Points, in no order, along strands that fork and pass close to each other.
Points whose rows are less than 43.7 apart are linked; no others are. Some points are linked to none.
K_660: -19; 3; 9; 19; 5; 8; 19; 12; 2; -3; 3; 4; 28; 18; -8; -3; 3; 2; -3; 1
K_669: 0; 15; 18; 9; -13; 1; 10; 5; 13; 21; 2; 0; -14; -13; -8; -2; -16; 19; -3; 8
K_260: 7; -11; -6; -7; 10; -6; -17; -16; -16; -12; 11; 5; 2; 13; 1; 6; 5; -15; 20; -11
K_577: -10; 1; -4; 3; 12; 4; -11; -14; -14; -16; 10; 3; 11; 26; 2; -2; -3; -13; 27; -6
K_12: -8; 6; -5; 4; 40; 2; 13; -10; 4; -12; -5; 2; 26; 11; 6; -3; -15; 2; 13; -5
K_224: 4; 0; -12; 4; -28; -18; -7; 1; 25; 22; -9; -4; -27; -18; 19; -7; -8; 1; 4; -4
K_149: -13; -8; 7; 0; -2; -9; -9; 13; 6; 10; -2; 1; 11; 0; 2; -13; 24; -21; -12; -1
K_415: 11; -15; 17; -16; 3; -11; -4; 18; 12; -6; -27; -1; 11; 2; -3; 2; 19; -8; -2; 19
K_446: 9; -12; -1; -9; -22; 5; -1; 15; -2; -15; 19; -12; -8; -5; -11; 3; 7; -22; 2; 8
K_881: 2; -14; -13; -2; -25; -1; 2; 4; -9; -5; 17; 1; 9; 0; -10; 8; 1; -15; -3; 0
K_980: 2; 5; -1; 14; 34; 7; 4; -8; 4; 5; -4; -2; 18; 2; -6; -8; -12; 15; 10; -2
K_654: 20; 3; -8; -1; 11; 2; 10; 5; 5; -2; -10; 7; 25; 17; -2; 9; 8; -6; 21; 8
K_678: -1; -22; 8; 15; 6; -4; 8; 1; 15; 4; -9; -8; 18; 2; -24; -10; -14; 2; 5; 13
K_148: -16; -20; 5; 2; -15; -4; -14; 8; 13; -9; -2; 1; 14; -8; -23; -5; 5; -4; -4; 25
K_236: -15; 7; -2; -5; -24; 15; 12; -17; 9; 2; 8; 27; -4; -15; 12; 2; -17; 29; -16; -6
K_382: -10; -7; 15; 9; 6; -7; 0; -3; 16; 20; -8; -4; 1; 8; 10; -14; 12; -5; -11; -5
K_424: 2; 27; -5; 10; 2; 10; -4; -11; -6; 22; 6; -1; -25; -17; 21; 10; -11; 18; 11; -18
K_759: 10; -10; -17; 7; 4; -10; 13; -5; -2; -14; -4; 10; 31; 22; 4; 0; 4; -17; 30; 6
K_567: -8; 10; 13; -3; -9; -10; 7; 1; -14; -12; 24; 4; 23; 9; 2; 8; -12; -5; 0; 4
K_725: -27; 6; -1; 1; -23; 15; 8; -4; 16; 7; 7; -12; -2; -15; 14; -3; 7; 10; -18; -11
K_136: -20; -4; 3; 5; -21; 19; 22; -1; 9; -6; 10; -9; 1; -3; 7; 6; -1; 14; -10; -4
K_681: -11; -8; 3; -9; -31; -13; -24; 8; 16; 6; 5; 10; 2; -14; -25; -3; 0; -6; -4; 25
K_934: -3; 9; 3; 7; -12; 6; -12; 9; 4; 9; 6; 13; -2; -3; -10; -14; 23; -14; -14; 5
K_5: -1; -17; 6; -8; 13; -10; -29; 3; 8; -4; -13; 15; 18; -13; 3; -12; 18; -15; -6; 19
K_317: -3; -6; 8; -9; 7; -12; -5; 16; -6; 9; -11; -1; -15; -5; 5; -8; 21; -24; -19; -4
K_629: -12; 5; -11; 6; -26; -16; -10; 10; 30; 30; -25; -5; -22; -17; 7; 0; -3; 10; -3; 8
K_357: -6; -4; 2; 9; 10; 21; 5; -19; -11; -12; 5; -9; -14; 13; -3; 10; -11; 7; 24; -7
K_616: -8; 15; -8; 1; 29; 4; -4; -13; -3; -29; -1; 3; 20; 22; 9; -5; -12; -7; 28; -2
K_74: -5; 11; 8; 9; -3; 9; 4; -17; 0; 24; -2; 16; -5; 5; 4; 7; -3; 20; -9; -11
K_582: -11; 6; 8; 8; -13; 4; 10; -2; -11; 7; 20; 10; 13; 10; -4; 16; -16; 2; -3; -6
K_917: 15; -14; -4; 7; 14; -8; -14; -2; 9; 0; -22; -4; -5; -11; 9; -16; 17; 1; -9; 1
K_345: 8; 25; -15; 11; 0; 0; -13; -4; -10; 15; -5; -2; -33; -7; 16; -1; 1; 7; -4; -17
K_766: -23; 3; -1; -8; -13; -2; 8; 13; 5; 12; -8; -12; -8; -5; 2; 1; 7; 6; -27; -3
K_368: -4; -5; -4; 7; 8; 5; 3; -17; -6; 4; -6; 8; 9; 3; -1; 8; -5; 21; -16; -11
K_257: 5; -1; -28; -15; 21; 11; 12; 4; -3; -26; -4; -15; 12; 12; 6; 10; -3; -8; 23; -4
K_429: 18; -12; 12; 10; 7; 1; 12; -6; -2; 2; 0; -14; -1; 7; -20; -2; -11; 9; 13; 8
K_354: -3; 10; -10; 1; -13; 9; -3; -1; -1; -5; 14; -5; -6; -17; 7; -15; 12; 6; -17; -11
K_81: -2; -27; 6; -4; 20; -20; -19; -1; 9; 5; -20; 5; -1; -11; 2; -14; 16; -11; -13; 11
K_846: 4; 27; -12; -10; 14; 18; 4; 11; -16; -12; 2; -5; 12; 7; -9; 13; -6; 10; 2; -5
K_347: 5; 5; -9; 3; 3; -8; -25; -9; -19; 3; 12; 7; -21; -14; 3; -12; 1; -7; -14; -8
K_991: 12; -6; 2; 15; -12; -14; -14; -4; 3; 24; -7; 13; -36; 3; -1; -10; 6; -10; -6; -1
K_106: 0; -2; 15; -4; 13; 0; 13; -8; -17; -10; 3; -6; -3; 27; 5; 22; -18; 1; 25; -2
K_164: 2; 6; -15; 0; -6; -9; -9; -10; -11; 14; 19; 8; -16; -15; -7; -11; -19; 1; -17; -7
K_802: -20; 4; 9; -10; -25; -13; 5; 8; 18; 19; -12; -16; -22; -13; 11; 1; -2; 8; -12; 7
K_780: 5; -12; 8; -11; -20; -20; -25; 0; 12; 22; -6; 2; -5; -16; -10; -2; 3; -4; -5; 10
K_308: 7; -34; -1; 8; -3; -10; 8; -1; 7; -9; 8; -10; 19; 6; -19; -1; -11; -15; 13; 9
K_526: -16; 7; 7; -3; 6; -2; 11; -5; -8; -17; 26; -11; 15; 5; 19; 12; -11; 1; 16; -8
K_307: -13; 19; 7; 5; -3; 8; 4; -18; 4; 4; 9; 19; -13; -28; 17; 3; -18; 30; -9; -9
K_437: 12; 5; 10; 8; 25; 2; 9; 7; 4; -12; -9; -11; 2; 1; -15; -14; -13; 13; 0; 9
K_237: 3; -9; -19; -15; 10; 1; 16; 11; -16; -22; 0; -5; 11; 18; 2; 11; -2; -19; 6; -4
K_68: -2; 13; -1; 2; -2; 7; -7; -13; 1; -28; 14; -13; -9; -12; 11; -14; 0; 15; -11; -8
K_890: -3; 3; 9; -13; -28; 0; 7; -1; 2; 7; 10; 6; -21; 4; -7; 6; -3; 1; -19; 3
K_341: -9; 11; 16; -16; 7; 7; 4; -7; -21; -5; 7; -7; -5; 8; 17; 32; -13; 15; 20; -5
K_620: 18; 7; 12; -17; 1; -5; -1; 14; 5; -2; -25; -3; 1; -1; -5; 3; 16; 7; -11; 12
K_650: 16; 5; -1; 8; -10; -6; -2; -5; 10; 14; -13; -6; -12; -15; -3; -2; -6; 15; -6; 5
K_294: -3; -5; -10; -10; 11; -4; 10; 27; -6; 10; -2; 2; 15; 5; -15; 1; 4; -29; -4; 0
K_76: 0; 7; 9; 10; -9; 22; 19; -1; 7; -11; 5; -9; -2; 6; 6; 6; 9; 13; 9; -3
K_843: 13; 3; 2; -6; -12; -16; -15; 0; 8; 34; -1; -3; -1; -12; 8; -5; 15; -8; 1; -2
K_956: -17; 14; 12; -5; 13; 7; 2; -11; -14; 0; 13; -8; 0; -7; 25; 14; -8; 14; 10; -16
K_421: 4; -4; -4; -6; -7; -7; -8; -1; -6; 15; 23; -2; -3; -8; -14; -1; -11; -13; -1; -6
K_825: 1; 17; 5; -5; -19; 7; 9; 6; -2; 13; 16; -5; -20; -11; 0; 0; -14; 6; -5; -6
K_541: 7; 9; -19; -12; 26; 10; -9; 2; -6; -34; -9; -3; 5; 5; 2; -5; 10; -9; 11; -7
K_122: 11; -29; -15; -4; 3; -11; 6; 1; -4; -11; 4; 2; 27; 8; -8; 4; -2; -25; 19; 12
K_132: 5; 0; -5; -5; 0; 6; 21; 21; -5; -19; -9; -3; 10; 16; -11; 11; 1; -7; -7; 4
K_36: 1; 10; -8; 0; 18; 5; -15; -10; -14; -31; 2; -11; 0; -3; 6; -16; 2; 3; -5; -10
K_125: 4; 16; -7; 5; 8; 20; 14; 3; -15; -5; 3; 3; 21; 11; -4; 20; -11; 13; 21; 0
K_53: 0; 18; -1; 11; 9; 19; 17; 2; 0; -7; -7; 14; 25; 26; 5; 16; 10; 8; 17; 1
K_845: 27; 8; -2; 0; -3; -13; -12; 11; 0; 15; -11; -9; -15; -16; 8; 4; 6; 3; 1; 0
K_169: 10; -5; -4; -6; -26; 1; 2; -8; 3; 16; 0; 12; -35; 7; -2; 2; -1; -3; -4; -5
K_443: 13; 4; -2; -6; -7; 8; 5; 13; -14; -9; -3; 4; -1; 21; -22; 9; 8; -1; -1; 5
K_291: 27; -13; -10; 8; 25; 4; -2; 2; 0; -19; -18; -5; -17; -3; 1; -19; 13; 1; -1; 4
K_809: 0; -18; 3; -11; -3; -13; -11; 3; 8; -13; -6; -9; 19; -13; -12; -4; 1; 2; -15; 12
K_141: 6; -11; -2; -8; 21; -7; -16; 5; -18; -1; 9; 4; -12; -8; 2; -12; 10; -24; -7; -5
K_287: 4; -6; 14; 11; -5; -6; -5; -12; 10; 17; -1; 6; -21; 10; 5; -18; 17; -13; -1; -2
K_758: -3; -10; -1; 22; 2; 22; 20; -6; 0; -17; 12; -7; 3; 16; 2; 8; 0; 5; 22; -3
K_931: -9; -3; 6; 3; -23; 1; 7; -20; 17; 21; -8; 19; -14; -5; 14; 6; -11; 28; -11; -5
K_718: -2; -20; 9; -13; 16; -8; -6; 15; 14; -20; -25; 7; 15; -3; -2; -10; 13; -19; 0; 30
K_910: 9; -1; 9; -12; -4; -18; -11; 11; -2; 8; -20; 7; -9; -1; 3; 2; 19; -3; -25; 5
K_409: -15; 2; 21; 12; 3; 1; 6; -1; 9; 5; -9; 6; 11; 16; -4; -8; 8; 9; -16; 5
K_530: 4; -11; -7; -9; 4; -1; 0; -3; -7; -7; -3; -10; 7; -2; -3; 2; -6; 7; -8; -5
K_593: 26; -19; -8; -8; 10; -6; -22; -10; -14; -9; 6; -6; -11; -11; -1; 1; 4; -10; 21; -2
K_192: -12; 17; -1; 9; 3; 5; 9; -7; -1; 15; 14; 0; -21; -34; 26; 1; -25; 20; 7; -20
K_692: -20; 18; 9; 13; -6; 4; 6; 12; 2; 16; 18; 8; 22; 11; -11; -1; -4; -5; -7; -1
K_977: 13; 13; -17; -11; 13; 13; -2; 11; -21; -8; -5; 11; -3; 12; -22; 8; 2; -7; 6; -2

A fork is a point with three links. Follow the links from the first point to the second and name the forks in between, in order.
K_437; K_766: K_725
K_541; K_287: K_725, K_382
K_192; K_692: K_382
K_76; K_141: K_382, K_149, K_317
K_5; K_692: K_317, K_149, K_382
K_446; K_5: K_317
K_766; K_164: K_725, K_382, K_149, K_317
K_287; K_237: K_382, K_725
K_934; K_758: K_149, K_382

A fork is a point with three links, a tip a point with one. Leave the first point through the second and follow the links. Name the first fork or tip that comes.
K_307; K_236: K_382
K_917; K_81: K_317
K_654; K_53: K_725
K_530; K_368: K_345
K_541; K_257: K_593
K_910; K_620: K_291

Follow the links from the first point to the second, and from the first to the third. Name the last point that the two ways share.
K_169; K_354; K_917: K_382
K_76; K_917; K_825: K_382
K_881; K_354; K_620: K_317
K_582; K_415; K_421: K_317
K_802; K_287; K_132: K_725
K_224; K_287; K_541: K_725
